Points on a hilly landscape, in no order, each with its height.
A ball rolls from a point to the lowest of its 6 nearest points, and stops where none of them is lower. Distance is the straight distance between rows; heights are no part of it.
k_150 h=301: [  9  -8 -11  -8   5 -22 -21   0   0   3]
k_10 h=49: [ 40   8  15 -21 -13 -11 -15  -6 -24   1]
k_575 h=26: [  8   4  18   2 -11   9  10 -15  -6  11]
k_946 h=33: [ 27   3  -7  -2 -13  -2  -2  -5  -9   4]
k_741 h=316: [-19   2   7  12   0   7  10  -3   7   3]
k_110 h=351: [-16  -4  -9  13   2   5   3   5   7  -1]
k_155 h=180: [-16   3  22  12   1  11  18 -16   4  10]
k_464 h=51: [-37  -6 -13  10  12   6   1  16  15  -7]
k_709 h=90: [-28   2  15  10  12  -1   5  -7   8   3]
k_436 h=699: [ 35   0 -10 -16  -6 -16 -14  -4 -13   2]
k_754 h=740: [ 21   4  13  -5 -11   0  -1 -13 -11   5]
k_683 h=73: [ 30   4  25 -24  -8 -14 -16 -12 -22   2]
k_859 h=223: [  0  -7   6  -2   6 -17 -13  -5   0   5]
k_672 h=584: [ 32  12  32 -18 -13   0  -4 -15 -21   5]
k_815 h=416: [-10  -8 -27  11   0   6   4  12  12  -2]
k_658 h=322: [  6   5  20   3  -7   2   5 -15  -4   9]
k_599 h=245: [-12  16  43  -2   9  -3  12 -26  -5  14]
k_21 h=668: [ 16  -1 -41  -2   6 -14  -7   8   5  -1]
k_792 h=203: [ -7  10  33   0   3   2   8 -21  -3  11]
k_827 h=476: [  1  -3 -52   1  12  -3  -3  21  13  -8]
k_723 h=153: [ 12  -1  17  -9   1 -19 -16 -13  -7   7]
k_458 h=152: [ 38   3  29 -35  -7 -25 -22  -8 -26  -4]
k_564 h=23: [-28  -9 -29  11  11  11   1  29  17 -16]
k_553 h=94: [ 10   6  27   1 -12  14  19 -16  -6  11]
k_129 h=576: [ 12  -4  -4  -5  -1 -17 -14  -5  -6   4]
k_20 h=60: [-39  -5 -10  15  11  17   9  19  16 -12]
k_278 h=188: [-17  -6 -49  10  11  14   5  32  17 -17]
k_408 h=318: [-17  -9 -43   2  16  -7 -10  27  17 -16]
k_489 h=687: [ 29  -4 -14 -13   1 -20 -16  -2  -8   2]
k_248 h=86: [  6   7  36 -12   1  -7  -6 -20 -14   9]
k_698 h=352: [-17 -10 -26   8   9  -5 -10  14  15  -6]
k_776 h=410: [ 19  -2  12 -10  -3 -13 -12 -11  -9   6]
k_689 h=71: [ 30  -6   3 -21   0 -31 -26  -5 -11   1]
k_540 h=575: [  4  -5 -32  12  -2   1   3   8   8  -1]
k_220 h=151: [-10   5  19   2   4  -6  -2 -12   2   7]
k_390 h=149: [  9  12  38  -9  -4   0   6 -21 -13  10]
k_727 h=769: [ 17  -3 -28   2  -4  -6  -6   3   2   2]
k_828 h=286: [-22  -5 -13  18  -2  18  18  12  13  -2]
k_256 h=24: [-38  -8 -12  16   6  31  26  26  19 -15]
k_821 h=466: [ 36   5  -4 -12 -11  -4  -4  -6 -14   5]
k_892 h=431: [-4 -2 -6  8 -5  7  5 -3  5  6]
k_635 h=20: [ 14  13  44 -16  -3  -5  -2 -19 -18   6]
k_255 h=222: [-7 -1 10 12 -6 15 19 -9  4  6]
k_204 h=186: [-43  -8 -12  16  11  32  20  36  19 -25]
k_157 h=405: [ -8  -7 -36   6   9 -10 -10  14  11  -8]
k_699 h=450: [ 27  11  29 -11 -17   7   5 -12 -23   6]
k_634 h=87: [ 22  10  43 -25  -5 -10 -11 -17 -23   1]
k_433 h=298: [-26  -8  -8  16   1  16  15   8  12   0]
k_810 h=122: [ 13  14  38  -5 -10  10  16 -19 -14  11]
k_983 h=128: [-24  -4  -4  10   6   1   0   2  12  -2]
k_511 h=105: [  5   8  26   2 -10   9  11 -19  -5  12]
k_452 h=465: [ 15   2   1   4  -9   4   2 -10  -6   6]
k_456 h=224: [-34  -5  -2  20   3  21  23  10  15  -5]
k_335 h=177: [ 29   9  34 -22  -9  -9 -12 -14 -22   2]
k_639 h=58: [-37  -4   3  10  11   8   4   6  13  -5]
k_481 h=517: [-7 -1  4  7 -1 -2 -2 -6  3  6]
k_643 h=779: [ 27   1   0 -11  -7 -17 -13  -4  -9   4]
k_659 h=344: [-11  -6 -53  -1  20 -11 -11  26  15 -13]
k_513 h=93: [-30  -7 -33  11  12  20  13  33  16 -22]
k_939 h=42: [-14  -5 -36  12   2  12   9  23  15 -10]
k_695 h=47: [-46  -5  -5   9  18   6   2  19  18 -14]
k_638 h=331: [ 50  11  18 -33 -16 -10 -15  -1 -30  -4]
k_673 h=74: [ 41  10  14 -21 -18   3  -5  -7 -27   0]
k_861 h=241: [-19  -3   1  19  -3  18  22   0  10   2]
k_664 h=591: [ 10  -7 -31  -1   4 -16 -12   5   2  -3]
k_197 h=854: [ 26   0   1  -7  -7  -8 -11 -10  -7   4]
k_446 h=44: [-40  -7 -19  11  14  17   4  30  18 -21]
k_856 h=300: [ -6   4  19   8  -2   4   7 -15  -1  12]
k_782 h=478: [ -7  -7 -17   5   3  -9 -11   4   9  -2]
k_52 h=179: [-23   6  23  10   6   5  15 -14   7   9]
k_443 h=396: [ -8  -5 -33   9   5   0  -1  17  13  -4]
k_996 h=826: [  6  -4 -11   4  -6  -1  -3  -2   1   3]

Where does a ball stop that starts at each point below?
k_723: k_635
k_699: k_10
k_861: k_575
k_110: k_564
k_664: k_564
k_996: k_575
k_599: k_635
k_639: k_564

Call two points neighbours if one is among the 6 nearest of the other. Go from one point of each pair to the other, from neighbour to neighbour, staying as low as possible. Name the highest point that can't be avoided.
k_575 / k_564: k_792
k_564 / k_256: k_446
k_689 / k_575: k_458
k_256 / k_946: k_452
k_635 / k_575: k_810
k_10 / k_635: k_634

Two balls start at each pair of points below. Name the first point that both come to, or write never.
k_155 / k_481: k_709
k_540 / k_659: k_564
k_741 / k_815: k_564
k_129 / k_21: k_564
